Each row is a point on a landscape with many valleys, with its height.
From any point a ball rolls to the lowest of the 3 points nearest to it. It stops when none of these is lower. Distance is the straight distance between rows; heights are no part of it.
k446 h=23: [ 12 -21   2 -17 -14   4 -42 -23  30 -17 -64  10 -55   0 -10  42 -13  35
 -88 -61]
k354 h=443: [-11  24  15  18  30  21  44  27  76  46 -25   2  46   6 -29 -54  21 -45
  29  55]
k343 h=255: [-10  13  23  33  21 -20 -39 -17  14 -19  19 -29  28 -24  49 -17 -12  15
  -7 -41]
k200 h=465: [-25   8   9  -9 -11   7  -4 -33  13   4   4  21 -18  30  19 -23 -18  29
   3 -16]
k815 h=72: [   3  -24   46  -10   -3   10  -52  -19   11  -20  -27  -13  -46  -21
   20   39  -42   37 -107  -90]
k686 h=179: [ 17 -41  13 -49 -20  29 -47  54 -26  14 -29  24 -77  16 -41  69   1  29
 -85 -37]
k160 h=471: [ 26   6 -14  40  41 -19   3  32  50  26   1 -36  75 -23 -17 -24  40 -63
  11  61]
k551 h=122: [-16  10 -35 -56 -34  12  72  -5 -52 -30 -27  36 -41  32 -27  -3  -4  -1
  75  35]
k602 h=404: [-21 -46 -26 -98 -41  37 -21  26 -38  17 -16  40 -70  51 -68  21 -35  21
 -25 -22]
k524 h=468: [ 20 -14 -19  -3  43  -6  18  43  40  50  15 -20  95  -2 -44 -35  39 -86
  30  52]
k843 h=371: [  5  16 -24 -20 -15  -9  44  -7  29 -13 -44  19 -22   5 -13   0  16   8
  26  11]
k322 h=584: [ 33  -6 -30  45  25 -53 -21  -1  70 -20 -43 -66  61 -38  -3   7  26 -22
 -24  47]
k406 h=253: [  0  17 -39 -15  -6  -2 114  22  12 -37 -54  15   2 -26 -32   8  19 -42
  66  43]
k813 h=62: [-19 -17  19 -33 -14   5 -37 -23   3 -11  -7   3 -32  11  16  12 -43  36
 -52 -83]
k569 h=236: [-29   3  73   8 -35  25 -17 -35 -54  10  50  32 -72  37  40  43 -10  60
 -32 -19]
k502 h=496: [-12  24  15  39  -5 -11  13 -38  63   2 -35 -17 -12   4  29   5  21  33
 -50  15]
k584 h=363: [ -2  18 -24  21   2   3  51  12   6   0  22  18  39   7  -4 -29  40 -15
  64  49]
k374 h=564: [ 26   8 -28  24  38 -29  56  30  98  10 -54 -41  62 -29 -62  -2  31 -56
  -6  85]
k916 h=461: [  9   5  43  74  41  18  15  20  68  86   1 -21  59   6  -1 -25  39 -39
 -46  80]
k530 h=549: [ 17   9  39 101  48   4 -27  14  35  35  52 -23  58 -19  41 -17  32 -27
 -21  38]
k449 h=519: [  7  -5 -47 -26   7 -39  10   1  15 -29 -23 -16  48 -14  -6   0  11 -27
  25   6]
k884 h=129: [  6   6  15 -30 -31   8 -12   3 -33  -4 -22  34 -84  17  -2  35  16  37
 -41 -21]
k944 h=466: [ 16  14  15  76  27   0  33  13  93  45 -30 -27  33  -8  -3 -22  47 -12
 -33  98]
k115 h=508: [ -9  40  40  76  -4  14   3 -23  -5   8  72   9  24   5  59 -11  17  25
   7  18]
k423 h=569: [ -3 -22 -55 -87   0   3   8 -17  43 -21 -68  14 -25   7 -53  -7 -11  -1
 -11 -45]
k472 h=302: [-20  -2  56 -29 -48  36 -35   3 -83  25  52  35 -79  58  -8  40 -30  44
 -21  -4]
k727 h=372: [-11  13   7  11  -1 -11 -34 -17 -38 -25  49  -6  18  -3  21 -18 -24  23
  32 -43]
k692 h=267: [  9  -4 -28 -52 -27  -4  17  12 -43 -18 -31  24 -40  17 -17  25   5  11
  32   5]
k522 h=451: [ 10   9   1  25  38  -9   7  32  79  55  -4 -20  78   6 -29 -40  35 -59
  -3  53]
k964 h=486: [-17  16 -29  -2 -21  -4  16 -19 -57 -15  43  19  -5   4  10 -17   2  13
  58   3]
k726 h=86: [-24 -15  21 -38 -25  23 -27 -21  -7  16 -21  26 -62  24   2  34 -20  52
 -63 -58]
k132 h=297: [ 25  14 -36  40 -14 -39  20   1 -17 -36 -36  -8 -10 -27  23  20  38  16
   9  23]
k190 h=27: [ -9  28  64  45 -16   5 -23 -34 -55 -14  54   6 -18 -14  54  12 -13  34
 -13 -20]
k648 h=434: [-29  16  -1  -7  11  15  13  -2  53  31  -2   2  39  27 -14 -55   2  -9
  43  13]
k695 h=634: [  9 -21 -53 -79 -11 -20 -15 -18  38 -29 -58  -2   0  -4 -19  21 -18 -13
 -29 -71]
k49 h=435: [ -2 -35 -32 -78 -29   8 -30  24 -41  -8 -12  20 -46  24 -25  41 -26   8
 -29 -57]
k560 h=193: [  2  21 -21 -19 -34  -4  68 -10 -40 -36 -13  42 -18  16  -6   0  24  -5
  60  32]
k86 h=324: [ 15  30 -23  49   9   9  75  19  24 -10 -12   6  15   0 -11 -16  55 -36
  63  83]
k568 h=572: [ 18  13  49  88  52 -17 -43  14  59  37  32 -62  77 -41  38 -14   7 -18
 -47  13]
k948 h=397: [-30 -13   4 -56 -44  21 -18   0 -97  17  44  31 -53  58 -19   9 -48  35
  35  -4]
k774 h=238: [ -4 -30  51 -19 -12  40 -56  25 -85   5  33   7 -60  -7  13  27 -49  33
 -34 -66]
k675 h=75: [ 23  13 -45   1  -7 -29  34   3 -45 -34  -8  16   3   3   9  28  28 -13
  51  23]
k826 h=402: [-15  12 -17  21   4  36  76   9 -22   7  49  32  40  18 -17 -40  27 -45
 101  74]
k985 h=511: [ -4 -30 -29 -71 -26   1 -22   4 -12  -9 -46  18 -54  20 -30   7 -13   1
 -22 -54]
k831 h=378: [  9   0  34  23  28 -23 -50  -6  -8 -29  -9 -37 -11 -49  40  22 -25  16
 -43 -65]
k358 h=518: [ 52 -10 -17  88  27 -40 -11  23  32  -4  11 -57  41 -36  13  10  37 -40
 -17  73]
k330 h=398: [-10   4 -34 -35  -1  -2  39 -13  44 -15 -48  15   3  11 -34 -26  -1  -7
  34  -4]
k408 h=586: [ 28 -31 -12   6   7 -29 -53 -18  33 -50 -59 -46 -26 -41   9  47  -9  19
 -74 -47]
k373 h=413: [ -7  10  -9   4  21   4   3  -5  10  25  34   9  56  18   4 -63  -6 -14
  50  21]
k40 h=559: [ -4   7  -8  54  23  13  -6  15 -25  32  91  14  68 -15   7 -45  21 -44
  71  39]
k889 h=522: [ -2  39  25  71  18  13  22  -7  46  41  24   6  37  12  20 -26  47 -14
  11  61]
k806 h=284: [  0  22 -30  -6  10  -4  97  13  35 -15 -38   8  26  -7 -28 -17  18 -42
  71  50]
k741 h=128: [ -9 -18  79   0 -20  33 -43  10 -62  -4  33   5 -56 -12  34  40 -56  36
 -63 -73]
k157 h=457: [ 11  12 -24  14  36   4  47  44  45  41  -2   6  75  -5 -36 -40  40 -72
  59  79]
k91 h=331: [  1   2 -44 -40  15 -18  92  17  81 -33 -96  -8  18 -44 -73  -8  -3 -34
  35  27]
k38 h=420: [ 24  -1 -14  -1   8 -37 -35  -4  14 -35 -22 -36  16 -30  20  11  -8   6
 -18 -41]
k413 h=141: [ -7  -4  10 -37 -25   8 -31  -6 -41   0   8  18 -51  16  15  21 -18  39
 -28 -40]
k95 h=530: [ 30   9 -12  62  31   3   9  23  -2  11  50   1  66 -18  20 -15  53 -40
  45  50]
k624 h=356: [-51 -17  36 -57 -47  39 -18 -21 -83  25  48  33 -75  75 -19   8 -46  48
  -1  -1]
k690 h=504: [ 20  14  -6  65  30  -7  11  10  31  24  13  -3  56  -7   4 -25  54 -25
  30  71]
k976 h=462: [ 19  31  -5  82   6 -15  12 -13 -14 -15  11   7   2  -1  37   6  54  -3
  17  64]
k227 h=524: [ 18  16 -35  21   4 -44  -5 -33  84 -28 -75 -36  -1 -30 -13  16  17  19
 -58  21]
k289 h=28: [-37  -1  63 -11 -20  27 -35 -41   5  17  11   9 -42   7  47  24 -53  50
 -67 -86]
k25 h=138: [ -17  -54   -8  -83  -33   19  -42   43 -100   14   39    9  -44   14
  -27   32  -53   11  -15  -44]
k751 h=360: [ 23   4 -46  33  20 -28  56  26  11 -12  -4  -1  53 -24  -9   1  59 -64
  58  75]
k794 h=510: [ 12  17   1  51  10 -22  -6 -14  50  -6 -29 -27  13 -13  32   4  20  22
 -36   9]
k459 h=368: [-12  10  88  82  42   5 -19  -8   7 -12  44 -38  31 -43  66 -12 -20  21
 -16 -29]
k847 h=121: [-29   3  52  -4  11   9 -37 -37   1  -8  31 -20   9 -10  43 -16 -54  38
 -32 -81]
k776 h=483: [ -1  38  20  37 -26  -5  19 -33  10   1 -12  27 -16  25  33  -5  26  29
   6  18]
k540 h=342: [-27 -16   4 -83 -48  34  -1   4 -74  18  10  38 -68  64 -40  10 -35  27
   7   2]
k796 h=102: [ 22 -49  12 -36  -9  12 -61  12  -9 -12 -53  -9 -59 -18 -10  55 -21  30
 -99 -70]
k593 h=427: [  1   9 -21 -13   1 -16 -11 -13  22 -10 -19   0   1   0   2 -14   0  10
   6 -32]
k618 h=308: [-13 -48 -36 -90 -30  -8 -38  10 -42  -6  11  -3 -19  11 -20  11 -63   1
   1 -71]
k245 h=195: [-39   6 -11 -45 -30  12  32 -24 -26   7   4  29 -32  52 -11 -34 -40  20
  52  21]
k938 h=145: [-33  16  93  33   6  18 -22 -38 -36  -4  47  -7 -27 -29  67   9 -52  40
 -31 -54]
k102 h=566: [ -8  -9 -57 -30   4 -19  23   0 -28 -12  20  -9  41 -13  -1 -20  -2 -22
  58  -2]
k193 h=160: [-15  13  36   6 -29  20 -21 -35 -65   0  58  24 -30  22  37  -1 -26  41
  20 -25]
k54 h=512: [ 49  -5 -41   9  49 -50  15  42  63  20 -10 -51  89 -24 -37   0  43 -83
  12  63]
k715 h=469: [ -5  23  21  50  15  10 -10  -1   3   9  61   4  35 -13  41 -30  10   4
  39   1]
k159 h=613: [ 25  18 -44  46   9 -21  53   8  59 -32 -66 -35  10 -31 -18  -7  47 -21
   1  95]
k498 h=194: [  0  -3 -56 -27 -16  -9  87   0 -40 -29   6  17  11  -5 -15  14  20 -32
  85  34]
k867 h=175: [-21  11 115  36  -1  35 -17 -22 -93 -20  86  -6 -47 -43  53   7 -56  36
 -10 -48]
k970 h=467: [ 35  -7  28  52  62   5 -28  52  33  85  44 -25  82  -7 -18 -31  39 -73
 -19  50]
k599 h=279: [-29 -11 -25 -74 -37  15 -10  -2 -57   5   1  18 -53  36 -25  -5 -43  20
   9 -22]
k955 h=334: [ 13 -24  -5 -35 -13  -5 -32  20 -55 -34   4   5 -45 -14   6  36 -15  18
 -23 -58]
k294 h=394: [ 18   7   7  66  10 -25 -27 -12 -27 -30  25 -14  20 -43  43   9  19  12
  12 -10]
k124 h=439: [ -7  -3 -40 -25  27 -22  24  -4  48  -1 -28 -10  44   2 -29 -30  10 -35
  38   1]
k836 h=77: [ 16 -37 -31 -67 -17  20 -25   0  17   9 -72  30 -73  12 -51  34   6  22
 -92 -48]
k166 h=210: [ 14 -43  -1 -55   3  20 -73   2 -14 -10 -34  -6 -42  -2  -8  31 -45   4
 -71 -99]
k730 h=482: [-18  -3 -23 -29   3  -8 -24 -23  33 -11  19 -11  26  13 -11 -44 -44   3
  17 -52]
k336 h=295: [-28 -11   4 -40 -23  10 -37 -25 -91   2  54   7 -17  28  11 -15 -56  23
  35 -27]

For each start below, name the point where the ball stops.
k358 => k675
k530 => k675
k955 => k289
k157 => k675

Call two points neighbours if one is among the 3 nearest of the other. Go from one point of each pair to the other, from neighbour to neighbour, staying as low as possible. Name the highest point that can't be avoided.
k551 and k25 => k599
k551 and k675 => k560
k446 and k190 => k938
k289 and k446 => k815
